Points on a hilly landscape, in no order, each with its height.
From any point a ball rolls to the lowest of the 4 points nearest to it. It stops when none of these is lower. Distance is the straight distance between rows; heights are no part of it.
q260 height 204: [ 19 -10  13   3   8 -25  10   4 -30 -10  -5 -27   5  14  45 -17   0  -1
 -11   6]
q550 height 155: [-18 -14  25 -21 -30  19   3 -11  14  -3 -15  22   8  -4  -8  -2  26  21
 -12   2]
q215 height 417: [ -6   7 -12  -7 -13  19 -11   7  15   5  14  12  -1  -2 -24   2  -2   6
  17  -3]
q274 height 395: [ -3   5 -12  -9  -5  20 -17   3  23  -2  22  14  -2 -11 -46   8  -7   1
  10  -1]
q83 height 410: [-13 -12  36 -16 -23   8  12 -11   5  -5 -15   9   1  -5  13   3   4  14
  -3  -6]
q314 height 318: [ 16   0   1   9  16 -36  10   0 -15   6  13 -25   6  -2  36   1  -6  -1
  -1   6]
q469 height 600: [ -1   4 -16  -4  -1   7  -5   8   5   6  -1   1  -2 -13 -15   7   4  -2
  11   3]
q584 height 479: [  3   2 -33   1   9  18 -14   3  -2  -6  18  17  14   8 -35   3 -13  -7
  -5   2]
q35 height 422: [-11  -7  34  -5  -1 -18  11  -9  -9 -13   7 -14   7   7  19  -2  -7   3
 -16  -6]
q459 height 572: [-14  13 -21  -1  -4   1  -5   8  25  11  13   3 -10  -2 -23  15   2   0
  15  -5]
q612 height 661: [ 22   7 -13  10   4   8  11  13 -21  16 -23 -11  -3   6  17 -11   3   4
   2  -4]
q489 height 796: [-18   6 -11  14  13 -21  -2  11  22   9   5  -9 -37 -18   1  10   4 -13
   5 -11]
q598 height 317: [ -7  -8  18   1  -8 -14   6  -5  -6   8  -7 -15   2  -3  17  -4  -9   1
  -4  -7]
q665 height 104: [ -5  -7  17 -19 -24  36  -6  -9   3 -18 -12  32  18  11 -15   1  10  18
  -1   5]
q343 height 485: [ -5   1   1  -5  -3  20   1   6  29   1  17  20  -6 -13 -37  10   0  -6
  13   1]
q26 height 443: [  8  -7 -20  22  22 -33  -4  -3  -6  13   4 -31 -18  -3  29   1   3  -9
   6  -7]
q255 height 820: [  3  16 -43  29  22  -5 -12  22  -3   6 -12  -8 -27  11   7   1  14 -13
  15   1]
q249 height 561: [  7 -16 -23 -10  24   4 -19  -9  -8   4  17  20  22  15 -41  -6 -19  12
 -10   3]
q635 height 86: [ -6   4  -7  -3 -20  22   1  14 -19 -13 -18  18  26  13 -15  -4   5   7
  -5   5]
q708 height 429: [  3  11  40   4   2 -20  19 -17   1 -31  21  -8  11  -3  26   6 -17 -13
 -15  14]
q117 height 309: [-10 -10  29 -15 -10  -3   4  -7   2  11   1   2  -1 -13   9   8  -3   7
   7  -7]
q86 height 151: [ -6   7   6 -20 -27  29  -4  -1  16  -3 -10  30  25 -10 -21  -2   5  17
  -3   6]
q845 height 404: [ -7  -4  40 -10   6 -18   5 -17   0 -10  11  -5   2  -7  19   2 -17 -11
  -2   3]
q680 height 458: [  6   2  25   4  24 -25   6 -12   3 -15  20  -6  -6 -16  18  -1 -17 -16
  -4   2]
q377 height 157: [ -6 -12  25 -27 -32  40  -7 -12  30  -8 -11  38  14  -2 -15   1  19  22
  -8  10]
q332 height 126: [  4 -12  -2  -9 -12  28  -1   2 -20 -19  -9  24  30  20 -28  -6  -7   7
 -12   8]
q772 height 385: [ -7  -6  -2  -6   6  23 -10   3  39 -13  14  30 -28 -11 -42   2   1  -5
   5  -6]
q548 height 838: [-25  -8  -2   3   7  -9  -2   4  29  11  10   8 -30 -12 -18   0   4 -16
  12 -19]
q988 height 346: [ 18  14 -22   8  -2  14   6  10 -15   6 -21  -5   6  10  -7  -7   0  -9
   6   5]
q341 height 230: [  0  11  -7 -13  -4  26   3   3 -10  -7   4  12  24   8 -37  -4  -3   7
  -4   3]
q629 height 394: [  4  -1 -10  15  14 -21   5  -1 -13  17  -6 -27  -7   1  28   4   1   1
   3   0]
q711 height 301: [ 16  -2  -7  14   9 -16   6   4 -29   9 -24 -26   2  15  40 -17   8  -6
   3   2]
q918 height 467: [ -4   2   3   5  14 -26   2  -4  -3  12   7 -16 -13  -8  27   7  -7  -6
  -8  -6]
q475 height 697: [  1  18 -26  -4  -2  11  -1  12  -4   8   5  -1   3   4  -9   1   0  -2
   6  -7]
q984 height 736: [-10   5 -20   7   6  -7  -7  13   5  10   1 -14 -18  -9  -3   3   9  -4
  11  -9]
q398 height 847: [  5   3 -38  18  24 -18 -11   6   1   4 -18 -24 -28   8  24  -9  21  -6
  12  -2]
q958 height 486: [  1  -3   6   8  21 -32   3 -18   3  -6  23 -10 -17 -14  17   8  -9 -17
  -1   0]
q664 height 149: [ -7  -8  25 -18 -29  26   3 -10  22   8  -7  19   6   3  -4   5   9  16
   3   6]
q291 height 457: [  8   2   2  -2 -12  -4   2   8 -23   7 -16 -19   9   8   8   7  11   8
  -3  -2]
q73 height 826: [-20 -16   4   6  17 -19   0  -5  20  -1   8  -3 -49 -17   5   9   3 -14
   6 -12]
q762 height 490: [ -6 -17  47 -10 -12  -9   9 -27  -3 -11   5   0   2  -3  12   4  -3   5
 -13   1]
q656 height 282: [ 17   9  -9  11   6 -19   3   6 -16  10  -7 -21  -7   4  37  -5   8  -6
   4   5]
q136 height 276: [  4 -16   2 -13  10  22 -16  -1  32 -14  26  33  -8  -2 -44   2  -7   1
   1  11]
q449 height 519: [-10   3 -12   1   9   9 -10  13  31   2  19  13 -12  -9 -40  -2   7  -1
  12   0]
q437 height 481: [ 11  -1   2   7 -11  -8  13  12 -23  12 -28 -28   2  19  28 -15  12   0
  -9  -1]
q977 height 352: [ 11   3  11   7  11 -27  11 -11 -13 -14   7 -10   7  -3  39   2 -11  -4
 -15   6]
q228 height 860: [-12  -7  14   2  11 -10  -1 -11  22  12  10   0 -29 -21  -2  11  -5 -16
   2 -12]
q348 height 454: [ -4   7 -30   3   9   7 -18  10  10  -6  19   3  -3   4 -34  -4  -8 -15
   6   3]
q74 height 106: [-17   1  11  -9 -34  15   8  10 -11  -1 -22   7  16  12   0   1  20   7
  -6  -3]
q38 height 128: [  2   1 -25  -1  12  16 -19   0  13  -5  20  12  10   2 -34  -1 -20  10
   7   1]
q355 height 329: [  6  -1 -12  -9  -9  17 -15  -7   7  -5  20  20  18   6 -36   7 -12  16
   1   9]
q58 height 444: [ -9  -3  17  -8  -4   1   3  -3  10  13   5  10 -10 -14  -9   9   4  -5
  10 -11]
q119 height 26: [  3   5  -4   7 -18  18  10  17 -16   4 -31   4  21  13  -5   3   7  -5
  -8   9]
q775 height 491: [ -8  -3  -7  10  15 -30  -6  -9   5   7   9  -4 -21  -9  16  -2  -2  -7
   8  -6]
q410 height 73: [-12   1  19 -13 -25  19  -3  -7   9   0  -9  17   6 -10 -10   1   3  18
  -7  -7]
q143 height 498: [-14   0  -4  18  27 -38 -12  -6   5  -4  12 -11 -34 -14  25  -4   0 -13
  -2   0]
q952 height 678: [ 12  12 -41  13  12  11 -10   6   0  -5   6   1   1   5 -24  -2  -4 -11
   2   3]
q347 height 186: [  7  -6   9 -22 -12  34  -8 -11  19 -12   7  32  23  -2 -36   2   0  15
  -7  17]
q157 height 299: [ 37 -11   1  19  13 -18  15  -1 -29 -14 -20 -35  11  23  41 -17  -3  -7
  -8  11]
q734 height 210: [ 12  -3  13   7   3 -20  -1  -3 -21  -1  -6 -28   5   3  34  -6  -1   3
  -3  -2]
q849 height 77: [ 11   0   8   9  11 -19   9  -6 -21  -1 -12 -19   4  13  36  -5   3 -11
  -1   2]
q91 height 379: [  5  -1  28   9   4 -27  12 -14 -15 -25  11 -12   9   7  34   2 -10  -5
 -18   4]
q285 height 666: [ 13  15 -49  15  15   9 -13  11   0   1 -10  -6   5  11 -18   0   6 -13
   4   8]
q971 height 451: [-15 -11  27 -10 -25  -6  14 -12  -4  -4 -16   3   8  -6  20   9   7  14
  -6  -4]
q583 height 449: [ -1   0  10  -2 -11 -16  15   2 -24   4 -12 -11  13   7  29   1   6   7
 -15  -5]
q334 height 119: [ -3   2  14  -8  -3  -1   6  -6  -1   8   0  -8 -11 -15  11   2  -7   1
   1 -17]
q985 height 207: [  4  -6  13 -18  -2  28  -7  -8  33 -12  16  39  13 -14 -37   2   1  17
   0  17]
q13 height 342: [-11   5  15  -4 -11   7   4  -8   5  20  -5   0   3 -14   3   6   1   8
   4  -5]
q896 height 284: [ -1   9   5  -8 -24   1   1   4  -5  14  -5  -4   8  -5   1  -2  11   7
  -1  -5]
q121 height 179: [ -7  12   7 -11 -17  24   0   5   6   4 -10  21  12  -3 -16  -1  -4   8
   2  -1]
q911 height 256: [  8 -11 -19  -7  14  20   6   4 -19 -13   2  16  27  22 -34 -12 -12 -12
 -15  13]
q126 height 818: [ -7   6  -5   7  -2  -3   2   7  -4  20   0 -13 -10 -16   7   2   6  -1
   0   1]
q619 height 550: [ 18   4 -34   5  17  13   1  18 -11  -2  -2   4  24  12 -25  -3 -10  -7
   1  14]
q693 height 370: [  1  -5  10   9 -11 -11  12  10 -31   0 -15 -19   3  15  34  -6   4   1
 -11  -3]
q518 height 393: [ 11 -12 -16 -12   9  16  -3  -5 -13  -8  16  19  27   8 -41  -5 -19   7
  -4  11]
q133 height 76: [ -2  -1  -4  12 -27  23  11  21 -29 -20 -32   7  21  31 -10  -8  15   3
  -9  -4]
q200 height 380: [ 34   0  -1  17  25 -21   1   3 -23   8 -15 -30   1  17  44 -12  -1   1
   9   9]
q855 height 308: [ -9  -6  32 -10   1 -13   9 -11   6   3   4   1  -9 -10  15   5 -11  -2
   2 -11]
q546 height 168: [  2  -1  18 -19 -19  28  -4  -8  25   4   1  19  -4 -13 -18   7  -4  12
   2  -8]
q124 height 462: [ -4   5  17   1  13 -26   4 -20   1  -5  22 -12  -9  -8  23   0 -14  -4
  -3  -9]
q743 height 897: [ 22  19 -35  26  14   2  -4  20  -5   7 -20 -20 -10   6  13  -3  10 -16
   7  -6]
q71 height 468: [ -4   8 -14  19  19 -27   0  -4   1   8   7 -19 -28   1  18  -6   6  -1
  13  -2]
q783 height 786: [-12   9 -35  18  14 -12  -7   8  11  11  -5  -7 -29  -2   6   6   8  -2
  11  -2]
q720 height 298: [-12   6   4 -11 -23  14  -9   6  12   4   9   9   1 -10 -15   5  -3   4
  10  -8]

Where does a ball stop that starts at each point below?
q518 | q119
q398 | q849
q489 | q410
q459 | q410
q73 | q849
q783 | q849
q143 | q849
q619 | q119
